Each row is a point on a tangle of strands that fork, close into loops and nearly touch. The rows are in no order.
(in the rows, 128 means zero)
Two points are linked if the straight distance between their rows is under 107. Some points are linked to none.
k935: [164 145 119 143 163 152 147 165  56 119 140 139 117 153 192 118 112 141
 168 169 111 122 118 109 163  76  92 137]
k531: [112 151  95 120 100  95  76 102 148 116 104  93 137 142  62 134  93 115
 126 139 103 111 148 107 152 126 154 105]
k840: [138 151 127 120 132 159 143 179  91 108  99 148 116 154 170 126 109 127
 155 165 116 130 123 121 146  70  93 132]
k103: [113 143 123  82 150 159 143 190  86 120 110 157 127 146 196 141 128 134
 124 152 138 147 137 125 150  78 127 143]
k226: [137 183 109  82 137 117 106 168 164 173  87 135 104 150  80 161  84 134
 180 100 140 147 120 127 176 122 112 127]
k656: [103 125 134 134  97 194 133 129 125  79 111 183  95 119 167 100 125 112
 100 118 128 145 146 137 117  82 154 123]
k421: [150 114 120 146 166  96 103 137  83 152 191 110 122 155 188 149 166 157
 185 135 123 119 123 133 140 119  89 116]
k589: [165 134 134 153 172 161 139 148  35 112 173 142 132 130 196 111 132 129
 126 167  98 125 128 106 148  99  81 128]
k529: [116 153  79 153 108 118  71 148 138 110 102 112 125 145  41 117  81  94
 141 127 106 116 151 113 167 138 111  84]
k220: [158 164  95 145 118 116  82 146 117 127 112 123 105 158  69 131  79 125
 197 130  99 103 107 149 172 131  65 101]
k107: [138 143 118 139 165 196 165 206  79 143 137 160 111 121 161  92  94 126
 140 133 146 176 108 130 198 105 109 140]
k997: [124 143 108 139 148 216 143 193  79 109 130 179 104 123 190  86 109 100
 128 130 143 173 136 120 181  56 106 130]
k803: [151 107 145 204 128 129 117 100  82 126 177 151  97 112 152 121 148 129
 116 140  83 119 131 126 124 138  99 107]
k76: [138  81 132 144 154 105 169 102  84 131 168 160 126 136 227 164 204 141
  89 161 131 122 132 138 116 114 120 143]
k200: [112 112 152 136 132 154 126 123 128 141 145 131 143  97 148 116 151 126
  83 109 125 159 131 113 111 142 164 151]
k750: [145 128 125 125 104  65  92  77 155 124 116  86 150 135  93 145 140 148
 159 137 122  82 112 131 106 142 128 110]
k891: [116 141 130 136 113 223 146 162  98  84 111 191  97 126 176  81 109 102
 106 130 125 160 143 130 144  67 121 132]
k71: [106 162 145  77  98 129 195 145 213 122  86 123 109 133  44  81  72 127
 172  90 171 135 135 145 128 124 164 130]
k263: [118 125 134 127 127 121  97 121 152 159 140 102 142 109 113 125 127 132
 125 107 132 150 124 110 123 148 154 132]
k853: [138 142 107 134 100  76  74  80 142 113 127  81 143 146  66 125 113 136
 152 141 106  83 131 120 134 142 137  98]
k959: [145 161  79 150 111 105  73 128 130 119 118 107 116 157  30 115  75 124
 180 126  97 102 132 139 175 150  88  88]
k600: [158 137 120 116 157 114 102 171  90 157 164 121 124 154 156 125 146 162
 194 123 139 130 114 126 150 105  97 123]
k539: [119 104 167 116 114 121 202 113 182 111 120 137 110 121 137 113 126 159
 140 105 168 129 108 139 109 126 196 123]
k353: [104  95 124 170 105 123  84  94 159 122 127 107 143 102 118 139 143  92
  78 119 116 124 147 119  74 152 145 128]
k388: [ 94 147 153  62  91 155 138 111 168  94  95 121 161  89 123  83 124 115
  96 105 155 142 152 100  76 100 192 124]
k517: [111  93 138 144 159 114  73 119 130 188 176  99 165 140 165 167 165 102
 102 125 126 135 129 118 121 129 123 140]
k761: [ 85 120 153 114 126 159 148 147 160 126 112 140 126  99 141 134 128 113
  89 109 146 164 138 133 106 135 178 150]
k977: [130 166 140  59 137 124 143 136 150 168 118 114 138 128  99 122 107 163
 167 108 145 148 109 125 160 135 166 149]
k298: [102 149 144  57  95 142 150 127 163 110  91 127 143 112 139  86 138 125
 140 118 163 139 141 103 109  75 190 116]
k848: [138 193  97  62 102  86 157 108 213 120  79 110 128 135   4 119  79 139
 170  90 157 109 142 130 121 169 120 127]
k906: [121 137 153  96 104 132 197 137 193 123 105 126 104 131  88  97 101 154
 181  93 169 136 117 151 122 120 176 133]
k122: [120 170 148  37 131 122 154 103 179 162 116  95 144 108  72 116  75 151
 149  96 141 147 117 128 148 155 182 152]
k985: [120  96 146 117 135 105 159  99 142 144 131 119 129 134 160 155 151 155
 124 144 136 121 103 143 128 126 171 145]
k670: [141 102 144 175  96 101 123  70 115  92 127 129 114 138 154 141 155 136
 107 171  96  84 116 137 106 123 124 105]
k743: [114 109 109 176 100 123 125 113 118  71 106 125 129 123  53 100 124 110
  92 141  93  96 152 139  91 185 116 108]
k176: [ 94 109 134  72 133 148 150 119 121 117 132 147 148 125 211 123 169 134
  96 129 157 150 140 129 127  88 194 135]
k487: [104 117 128  76 146 152 141 153  91 120 129 148 144 145 215 142 161 133
  96 153 146 148 139 126 134  89 155 147]
k690: [146 111 137 117 113  64 113  59 177 142 131  75 166 123 113 145 158 156
 152 130 150  89  99 128  96 145 141 129]
k695: [128  86 131 143 174 115 146 123  87 183 187 135 134 131 186 156 157 141
  92 142 131 140 121 140 158 156 136 166]
k914: [138 108 132 198  94 125 124  99  93  84 133 146 114 120  81  91 125 119
  90 142  80  97 145 130 111 171 112 106]
k406: [100 132 146  43 128 130 152 128 141 137 108 116 163 112 167 110 160 140
 122 120 164 150 137 100 117  96 198 131]
k404: [104 115 127 138 129 188 140 115 110  89 137 194  94 123 214 143 137 121
  74 128 126 147 147 149 131  86 151 140]
k68: [156 101 138 180 148 110 116 110  88 150 182 128 104 132 171 145 163 154
 152 133 104 114 120 144 126 142 105 122]
k633: [148 122 114 159 183 152 119 157  84 167 179 133 113 122 155 157 103 151
 138 116 122 154  94 140 206 149 108 139]
k418: [126  95 153 143 106 113 184  92 165 109 119 136  99 131 146 140 131 158
 127 131 137 115 106 148 117 131 176 124]
k715: [135  86 162 167 101 119 169  73 125  89 126 168 113 110 177 144 185 140
  90 149 117 104 123 141  84 121 133 111]
k557: [136 165 116 120 136 142 119 205 127 153  84 146  98 155 111 152  92 122
 185 124 138 148 114 136 165 105  84 125]
k457: [121 131 120 138 103 124  93 171 131 102  72 130 121 138  85 130 122  97
 137 137 112 112 135 135  96 144  85 104]
k383: [ 90 149 133  96  80 157 112 120 176  69  83 130 154 105 113 102 131  92
  80 107 149 136 162 108  54 109 150 122]
k775: [144 145 126 107 138 124 124 156 123 155 137 123 117 137 123 119 128 168
 185 110 144 143 108 127 149 117 131 131]
k59: [145 117 153 179  99 148 142 106  88  97 151 161 106 110 120  79 140 129
  98 132  88 117 128 124 108 135 125 119]
k482: [141  93 152 143 132 119 195 114  97 109 146 170 110 123 204 139 193 158
 103 152 134 119 123 133 101 113 128 130]
k900: [108  77 142 119 152 115 160 102 136 157 155 126 160 115 188 144 207 130
  71 131 161 135 126 135  93 132 159 165]
k302: [160 120 144 180 178 139 121 132  36 140 207 136 128 129 189 133 131 119
 119 162  85 124 123 113 160 123  73 120]
k264: [112 154 112 116  99  97 120 166 164 106  50 117 132 134  40 124 121  98
 142 122 135 120 155 123  80 156  96 109]
k856: [112 159 138  93 114 119 143 166 175 128  71 120 122 129  53 133  90 119
 133 109 143 135 132 125 103 153 130 133]
k112: [135 132 127 162 101 159 128 152 121 110 117 142  97 133 114  88  98 125
 145 129 112 137 126 127 150 113 126 113]
k167: [175 152 115 124 117 101  98 115 140 128 123 114 123 140  58 110 126 158
 198 100 122 100 105 158 112 178  86 121]
k70: [140 104 130 105 157  82 126 106 127 174 161 102 157 153 166 167 175 162
 141 141 146 113 108 144 139 134 136 154]
k166: [122 115 136  95 117  79 129  82 195 146 112  71 176  96 118 145 146 127
 117 121 159 121 116 101  79 142 162 145]
k89: [109 130 140  64 133 109 104 123 127 153 130 103 174 137 168 142 175 132
 118 139 144 132 135  92 115  90 162 133]
k48: [124 190 125  72 120 100 118 156 182 164  70 119 119 135  65 155  92 117
 152 103 145 143 145 112 134 130 127 125]
k824: [166 143 118 165 161 193 150 199  86 147 134 152 109 119 134 105  76 118
 159 125 136 163  92 134 205 109  75 126]
k374: [109 108 108 172  92 128  97 137 131  68  82 149 106 139 122 142 127  98
 110 145  97 100 147 150  84 130 100  97]
k679: [110 133 119 113 105 111 144  85 176 105 110  83 156 106  41 101  84 131
  96 121 128 113 143 118 104 186 168 147]
k783: [153 178 103  92 103  96 116 101 169 121  98 109 134 145  29 120  98 157
 183 103 131  93 118 143 124 167 116 122]
k581: [165 153 113 147 133 143 120 176 112 131 105 138  94 154 107 122  93 135
 205 129 124 127 111 145 165 111  62 124]
k169: [114 101 129 147 168 163 105 153  82 142 162 149 133 124 197 173 142 100
  69 138 117 153 126 128 148 122 107 141]
k38: [187 153 100 161 190 173 128 187  79 151 152 138 117 125 141 138  71 129
 188 128 128 141  84 136 213 124  42 113]
k787: [ 95 184  87  90  82 113 141 144 194 104  59 121 131 128  22  94  84  78
 127 100 157 137 195  90 112 119 139 114]
k104: [148 100 134 177 186 119 145 128  40 159 218 146 124 133 210 156 172 125
 100 160 101 129 138 126 138 131  67 133]
k284: [151 106 119 147 197 136 141 153  71 171 189 134 116 126 170 164 132 151
 122 129 129 147 100 152 174 173  94 157]
k780: [176 131 120 180 148 132 139 156  91 127 121 135  86 144 141 133 106 141
 207 138  98 101 106 168 143 145  49 127]
k740: [125 105 130 177 122 114  77 110 138 143 144 105 130 110 112 138 137 108
 119 112 111 130 130 115 107 159 132 119]
k982: [115 103 137 150 163 135  75 142 100 160 166 121 150 137 176 168 151 103
  90 141 104 138 122 123 137 123 114 131]
k673: [176 144 103 161 183 148 109 159  87 160 184 129 101 132 147 151  89 154
 184 116 124 145  84 149 199 142  79 129]
k12: [ 99 102 123 161  99 140  89 106 143  85 106 143 123 120 129 151 140  92
  74 128 110 116 147 140  79 134 131 116]
k120: [111  89 149 119 132 105 136  73 175 162 133  92 179 105 154 148 176 117
  86 134 159 124 123 120  80 135 162 157]
k347: [121 175 111  74  93 109 181 131 211 114  88 109 127 123   4  82  65 126
 166  87 167 125 153 126 110 154 141 133]
k192: [ 97 126 150 108 116 127 154 144 183 120  95 117 130 105  94 136 106 124
 106 107 147 148 134 137  87 156 169 149]
k179: [123  68 144 136 160 107 180  92 107 172 172 141 138 128 192 157 200 137
  71 146 147 134 127 142 123 143 140 167]
k880: [118 157 133  59 109 108 155  91 185 125 107  95 150 108  49 103  69 145
 127 109 142 115 121 121 127 158 181 145]
k631: [ 97 149 101 120  79 144  83 143 165  70  70 137 140 121  86 108 132  85
 103 109 134 131 168 109  62 110 124 104]
k53: [113 102 132 151 145 172 140 124  87 123 160 189 105 119 210 162 165 115
  57 140 121 153 142 132 124 113 130 147]
k358: [131 119 133  80 150  82  99 115 123 174 164  89 165 150 172 149 183 146
 142 138 147 123 124 109 133 104 150 139]
k533: [106 121 105 144 103 113 121 107 145  88 108  95 153 120  34 105 102 115
  87 133 110 108 156 118 106 192 139 127]
k364: [115 131 126 149 122 160  59 147 112 122 138 124 151 105  95 105 105  90
  90 118 100 147 132 100 141 130 120 104]
k953: [135  93 148 185 110  90 104  47 111 128 157 107 139 135 140 141 161 116
  99 162  82  80 125 138 118 139 127 117]
k773: [140  80 161 189 134  92 125  45 114 164 184 125 142 126 166 148 196 122
  91 152  98  95 131 134 112 136 119 126]

A fork is a point with three links, a tip a point with one. Leave the first point through the second and follow the links. Name the first fork or tip that comes.
k107, k824 => k179
k891, k656 => k517
k200, k263 => k856
k302, k589 => k406
k176, k487 => k104
k750, k853 => k581
k539, k906 => k167

Name the points in between on the shortest way along the links from the first point to the second, in order.
k120, k891 => k900, k179, k695, k284, k633, k673, k38, k824, k107, k997
k76, k750 => k179, k900, k120, k166, k690
k600, k533 => k775, k977, k122, k880, k679
k89, k848 => k358, k70, k985, k418, k539, k906, k71, k347
k12, k76 => k374, k457, k264, k856, k48, k226, k557, k581, k220, k959, k529, k531, k853, k750, k690, k166, k120, k900, k179
